Each row is a point on a tangle of strands that fork, close into loops and nearly touch. The rows are in no order.
In the rows, 128 means zero.
Two points are linked if the straight distance between their rows is under 145. Some points are linked to none.
guni: [133  86  95 121 114 118 119 131 139 113 191  72 132 120 131 146 137 141
 151 149 192 158 164  99 167  51 141  99  94]
rino: [155 127  85 141  91 128 118 145  84 159 146  78 136 131 143 100 135 117
 162 142 140 163 120 145 146 156 189  85 178]
Lokar: [154 125  95  94  96 136 127 148 131 126 138  96  94  80 147 136 121 124
 163 110 165 120 146 170 121 110  86 144 112]
bov: [102 161  95 155 164 124 180  98 133 158 102 121 128 133 123 190 140 134
 120 110 110 132 107 135 114 182 133 153 135]
ritag: [162 104 111  79 126 112 111 100 112 144 113 108  79 142 138 169 116 138
 121 104 135  80  78  88 141 135  88 167  80]
von: [116  98 113 104 143  98 158 179 156 146 155 107 163 121 119 131 122 149
 103 132 128 150 142 126 142 108 137 178 156]
non: [ 79  88 119 109  85 140  97 124 160 150 142 128 113 142  96  82  93 127
 130 175 156 132 166 104 135  69 201 124 114]
Sigu: [144 153 167 139 122 129 152 116 153 119  98 150 105 105 116 154 192 150
  94 119  68 104 117 162 143 143  77 144 125]
Vop: [172 150 167 115 133  99 136 104  95  93 151 116 149 163 148 138 109 115
  88 122  86 112 102 118 171 156  97 148 144]
buzez: [ 84 110 153 136 124  87 102 128 148 184 154  96 111 151 124  81 149  98
 166 141  99 197  71 205 116 126  86 107 150]
pepa: [125 128 125 124 115 137 127 127 155  93 131 102 130 156 158  95  97 150
 121 152 175 139 110 129  93 151 139 152 163]
Mam: [151 127 141 111 134 109 113 116  98  64  90 162  91 137 152  96 165 134
 123 130 123 118 121 132 140 165 143 159 108]
nup: [ 49 147 126 135  96 129 153 116 161 138 117 173 100 157 111 117 159  83
 136 176 146 142 103 202 101 127  91 129 101]
Bofes: [156 182 105 148  97 189 133 125 112 187 122 111 105  87 114 123 114 151
 154 182 129 155  98 146 100 108 197 110 158]
nivut: [177 209 114 128 151 144 106 128  89 117 111 125 120  97 180 123 104 152
 100  93 113 152 126 150 130 131 100 158 145]
rep: [131 136 173 170 108 182 186 159 123 137 167 146 154 109 127 115 164 113
 129 175 153 180 132 117 173  80 126  98 138]
Sel: [ 96  99  96 144 158  85  85 132  98 187  88 168 152 123 110 135 125 135
 101 125  95 136  98 124 107 127 116 129 150]
Neta: [102  89 153  90 118 169 129 164 163 109 116 118 144 132 144  88 171 112
 137 134 176 127 181  82 137 110  86 117 100]
Seko: [ 69 127 134 142 117 157 166 108 145 139  73 112 150 130 171 138 161 116
 124 125 152 163 158 134 133 153  89 121 114]
laf: [ 82  99  99 135 116  87 114 120 137 188 158 109 109 171  81  70 119  96
 177 169  90 191  79 171 110 151 143 145 181]
Gokom: [181 198 112 137 122 133 170 143  98 160  97 117 126 126 125 194 181 178
 128 114  55  98 113 169 128 146 162  85 162]
sis: [101 139 137 130 120 152 123 130 182 151 129 126 128  83  88  91 159 130
  86 161 111 160 134 166 126 111 115 139 140]
vuros: [187 179 160 172 120 106 133 138  71 137 114 134  83 113 156 173 142 194
 133 101  55  79  84 189 141 129 152 106 137]
tapo: [ 92  60 153 112 125 132 120 148 129  94 175 109 131 104 129 134 134 135
  94 160 187 123 132 128 129  47 126  71  91]
mived: [190 212 100 147 141 133 128 117  56 153 116 130 115  79 127 163 113 134
 149 114  87  74 165 114 120 180 192  74 183]
Gevup: [136 126 182 175 136 155 181 162  90 108 150 154 154 133 168 111 129 108
 111 111 167 170 127 133 147 101  88 128 125]
Reler: [ 98  68 161 133 137 112 109 105 143  83 146 130 135 126  98 155 129 134
 143 147 185  76 126  92 129  97 113 109  54]
vam: [122 145 173 100 104 172 153 141 177 157 177 194 111 142  78  81 114 108
 111 139 149 195 109 106 129  62 122 116  99]
Magiv: [101  99  85 135 155 106 106  84 139  90 121 181 126 185 110 103 119 126
 110  82  99 103 122 113 111 154  96 188 100]
Monet: [127  88 119 148 149 145 150 169 153  89 153 164 133 117 154 168  82 159
  92 100 144  75 187  48 131  71 123 165 113]
Pov: [ 97  82 150 142 124 136 140 174 180  72 149 140 168 130 163  98 114 169
  77 144 167 110 203  56 122  90 119 151 136]
Gad: [149 121 115 101 143 117 118 143 107   9 137 156 138 133 149 103 141 131
 145 134 151 130 159 101 122 115 171 176 104]
tis: [129 110  93 131 108 183 107 128 157 152 127 136 109 142 141 104 144 156
  92 109 168 171 117 108 140 105  77 130 147]
Madi: [111 144 176 151 155 158 146 145 104 124 118 139 175 159 125  86 131  75
 153 135 117 175 121 146 134 153 107 139 132]
far: [ 95 115 183 105 153 118 140 148 143 109 116 142 168 155 101  99 133  66
 168 144 135 129 111 105 105 144  92 151  89]
Veti: [155 114 113 147 159 131 125 103 116  89 118  81 124 128 168 128 100 161
 120 109 151 100 102  69  97 186 149 166 147]
seni: [161 137 164 119 153 188 136 150 154 103  77 163 123 121 156 100 140 128
 112  72 119 107 137  99 122 150  81 155 101]
bup: [140 103  96 104 152  73 114 156 104 103 161 121 139 129 157 149  82 139
 177 157 155  89 173  68  98 108 215 128 138]
Bora: [169 131 171 134 130 127  99 115 182 212 125  97 114  83 100 162 133 149
 146 111 107 141 124 135 119 137 104  94 128]
Bon: [140 100 143 120 172 148 146 173 133  55 109 123 133 114 153 118 118 112
 144  87 154  82 109 111 124 134  91 201  91]
dokem: [151 132 128  88 143 139 125 105 121 173  97  96 115 156  97 162 144 115
 129 129  91 111  54  98  97 157  92 156 124]
Kele: [154 131 109 123 157  39 153 173  87 117 169 113 130 105 151 154  95 151
 118  96 103  87 139 105 164 167 162 131 188]
tusif: [161 161 112 119 107 190 111  95 105 142 104 102 118 143 150  90 129 123
 100  99 115 182 118 145 127 132 102 143 141]
reka: [109  97 158  72 153  69  94 167  75 110 120 126 126 123 132 116 103 144
 105 137 125 102 149  73 156  74 162 163  92]
sazu: [ 77 133  68 118 100 134 144 119 108 139 128 143 121 139 111 163 128 103
 136 158 163 160 104 197 102 100 103 145 116]
guvo: [141 134  91 138 167  85 145 157  91  98 181 108 133 108 152 144  65 118
 164 124 157 120 202 107 125 154 240  90 182]
Dedi: [164 214 141 161  97 129 147 116 135 108 128 118 114  81 157 125 146 135
 156 169 138 134 168 179 146 161 128 125 143]
renar: [130 102 160 174  87 181 126  59 139 134 128 115 149 163 116 142 134 104
 135 172 151 128 107 110 137 150 180  71 132]
fop: [130  80 105  97 123  86  92  99 152 142 116 116 104 161 127 158 123 162
 147  99 153 110 108 116  94 134 112 121 102]
Zofo: [136  90 116 166 137 138 142 127  64 127 146 163 109  88 141 129  84  94
 152 112 169 146 174 109 153  72 136 149  79]
dek: [120 123 148  74 111 137 111 134 159 123 170 170 139 129  65  80 116 105
  90 139 130 128 164 104 148  67  95 138  94]
saz: [132 115 103 125 151 141 120 116 160  74 156 194 135 148  90 127 133 137
 119  90 127 144 129 104 108 112 107 161  69]
Lovek: [143 120 121 148  94 174 137 147 110 174 125 136  80  88 116 118  83 113
 133 149 156 134 127 160  91  87 169 159 143]
gik: [131 160 154 150 137 144 141  68 181 146 131 132 114 132  78 150 179 112
 142 123  74 116  98 156 114 149  56 138  88]
resu: [ 87  81 113 152  96 144 138 110 160 169 118 110 137 145  92 105 122 117
 140 155 130 139 140 104 144 143 188 101 143]
vilem: [109 146  71 122 189  85  93 108 133 135 123 122 172 140 106 114 123 138
 103  99  91 138 128 111 100 203 160  97 183]
Tad: [ 76  87 170 117 121 119 166 159 161  78 120 129 122 140 149  85 141 140
  88 125 173  87 186  50 152 114  70 143  98]
Sadag: [104  69 186  84 147  93  91 149  99 105 112 132 143 161 113  78 150 111
 101 109  93 133 135  91 167 105 119 155  90]
biga: [154 179 220 121 143 152 115 131 170 158 117 135 138  75 101 150 141 126
 135 123 109 134 110 169 131 104 121  92  98]
kozal: [104 185  68 115 170 119 146 103  99 134 107 115 150 138 107 170 131 114
 133 114  89 130 143 168 106 188 182 102 150]
nabu: [129 148 130 158 126 125 103  99  77 122 103 148 142 101 100 122  79  98
 138 120 104 132 134 182 123 145 172 138 131]
talip: [120 133 126  73 130 126 130 164 128 121 167 148 141 124 115 129  74 124
  84 147 149 139 155 155 129  63 106 163 128]
Sisat: [128 106 117 170 136 117 101  85 151  96 143  76 165 171 117 120 186 112
 158 139 104 154  93 157 134 178 119  75 163]
bugak: [119 126  67 102 126 106 122 150 103 180  75 155 110 108 145 144 106 150
  84 100 129 110 122 110 116 119 112 179 156]
kuv: [166 125 172 149 121 150 130 120 108  82  98 158 118 146 136 170 162 142
 100 110  95  73  62 147 132 123  96 116 108]
nubar: [164 170  94 130 136 166 112 138  90 140 113 113 142  93 111 180  93 131
 110 139 119  72 137 135  90 136 190  93 188]
Velo: [146 155 135 113  85 107 100 114  97 148 114  92 108 117 176 142 131 121
 157 125 148 117 121 189 134 118  69  95 129]
vun: [105 168 155 137 102 177 150 116 165 121 106 122 133  91 173 120 129 103
 130 166 168 157 182 148 129 124 130 105 125]
dab: [127  99 134  67 138 100 110 164 125 111 180 106 120 138 133 149 113 158
 136 143 155 120 173  60 139  46 131 139  74]
dav: [137 142 116 144 114  86 113 104  91 190 128 124  91 106 112 101 107 122
 154 121 118 158  99 135 126 160  83 164 156]
Dig: [ 97 140  94 111 146  76  81 116 157 159 114 144 139 120 123 126 152 136
 113 148  97 125 122 138 107 164 105  99 186]
Kav: [126 141  82 106 176  93 142 105 142 139 113 112 146 143 113 174 135 108
 163 111  80 102  91 141  95 184  87 179 125]
losu: [ 47 110 137 124  98  90 134 138 171 134 128 167 114 150  86  95 141 108
 178 175 168 162 131 147 126 111 138 118  69]
Folob: [ 96  81  64 119 144  92  98  89 152 106 128 125 132 179  78 145 125 149
 150 107 113 111 143  75  95 158 156 148  94]
Fidi: [152 155 114 102 148 123 141 156 108 109 121  99  91  78 198 164 105 151
 107  96 139 121 144 181 140 109 101 173 122]
panul: [143 125 155 151 119 171 135  93 182 178 135 111 120 123  71 134 131  93
 181 117 120 137 102 128 102 131  98 118  93]
barok: [146 105 116 111 128 124 123 149 149  64 176 138 141 166 162 121  99 137
 154 168 180 119 144  91  97 111 176 130 143]
tese: [126 131 144 118 128 135 158 156 169 138 187 142 172 137  95 122 141 123
 137 171 165 199  96  98 143  76  91 106 111]
lasu: [162 195 139 154 154 110  80  87  67 149  80 144 131  84 128 146 105 132
 143 101  63 105 120 156 109 173 161  85 140]
boku: [143 107  90 198 181  79 155 146 111  76 151 113 133  69 162 156  98 152
  87 103 140  78 168  98 168 169 166 142 155]
tek: [ 86  89 114 100 128 173 150 126 161 102  92  84 158 159 156 136 172 125
 104 146 158 123 163  99 130 142 140 143 125]
fanab: [122 111 153 139 146  68 148 157 103 140  91 160 122  87 156 151 121 133
 137  99 134 114 153 123 137 135 129 156  86]
Zuzo: [161 193 109 146 115 156 129 120 100 178 102 129 112 118 107 159 162 134
 170 133  94 139  87 191  92 127 146  94 150]
suk: [117 101 179 128  89 163 130 155 144 158 132 145  77  76  84  82 126 119
 124 135 144 116 136 134 122  96 128 149 123]
bal: [151 146  78 143 165  95 166 153  64 123 156 114 107 123 165 166  74 148
  93 101 126  92 169 110 132 189 228 108 213]
vosiv: [143 132 163 130 100 190 144 124 143 140 109 146  99 153 134  81 145 100
 118  50 104 148 137 149 132 137  70 158 113]
Vebuf: [ 54  95 137 113  96 139 125 171 225 138 125 129 132 134 122  67 133 141
 174 186 165 154 155 103 141  90 173  96  87]
zegot: [149 160 105 126 115 182 126  76 107 143 127  91 161 157 115 163 102 115
 129 167 124 102 130 125 118 163 198  61 172]
nuta: [126 163 132 164  84 105  81 103 121 150 145  97 122 138 146 102 144 111
 164 150 117 154  91 198 138 148  55  83 165]
rig: [ 74 134 135 132  91 197 158 157 179 107 121 139 154 156 160  91 139  79
 152 147 159 172 138 188 138 103 148  83 107]
bezik: [125  87  89  96 130 142 139 122 122 124 127 139 171 131 125 177  96 140
 104  98 142  89 174  65 160  96  90 132 113]
forip: [ 86 130  96 133 105  83 111 100 160 184 139 120 101 127  75  77  85 126
 139 136 111 163 126 138 111 163 146 195 163]
Sebuz: [191 200 147 162 100 163 134 108  52 118  95 149 120 147 159 176 160 155
 118 108  53  75  87 162 136  97 102 102 105]
vob: [185 139 173 165 133 121 108  99 100 108 139 107 157 158 136 143 144 129
 152 109  84 131 100 147 135 188 156  71 167]
faf: [ 93 140 153 114  74 152 151 137 156  89 107 198 116 165 139  89 178  98
 119 174 138 147 130 194 128 107 123  72 117]
zigit: [123  83  74 146 141 108 107 123 111 123 164  86 179  93 114 167 124 142
 152 108 164 139 167 102 131 109 145  64 128]
Gup: [114 102 159 113 139  92 142 135 100  98 127 148 117 178 139 108 169 128
  81 129 128 121 111  99 182 141  89 164 114]
faz: [187 134 154 137 168  91  88 112  93 136 129  99 150 125 138 158 130 159
  98  92  64  87  68 102 134 167 154  91 175]
vomuk: [203 141 169 134 153  80 125 124 102 118 114 117 128 139 170 144  86 129
 111  73  79  74  78 123 182 177 149 147 141]
Zeko: [ 95 102 109 114  97 166 132 125 193 177 126 156  79 143  95  93 198 145
  81 133 129 169 106 127 132 101 101 147 123]

A fork is a point with three links, a tip a point with one. Leave the first point through the second and follow the links. Name the first fork or tip that comes.
Sebuz; vuros | tusif
tis; Zeko | biga
losu; Vebuf | nabu
bugak; Sel | saz
lasu; mived | nup
saz; Magiv | bugak
tusif; nivut | dav

A tip is a point with one link. Name the tips that can be reached along the links from each point below, in the order of the rows.
Zeko | Bon, biga, dav
losu | sazu, Dedi, nabu, bezik
Magiv | saz, bugak
Vop | Reler, Veti, Sisat, boku, zigit
vam | von, far

Name the points in between on the shortest way along the links from the first point to the second, in order.
Velo; Bofes | Lokar Fidi nivut tusif tis Zeko sis suk Lovek
lasu; sazu | mived nubar zegot renar resu non Vebuf losu nup
faz; Reler | vomuk Vop Gup Sadag reka dab guni tapo
non; Tad | Vebuf losu nup faf rig vun Seko tek Neta
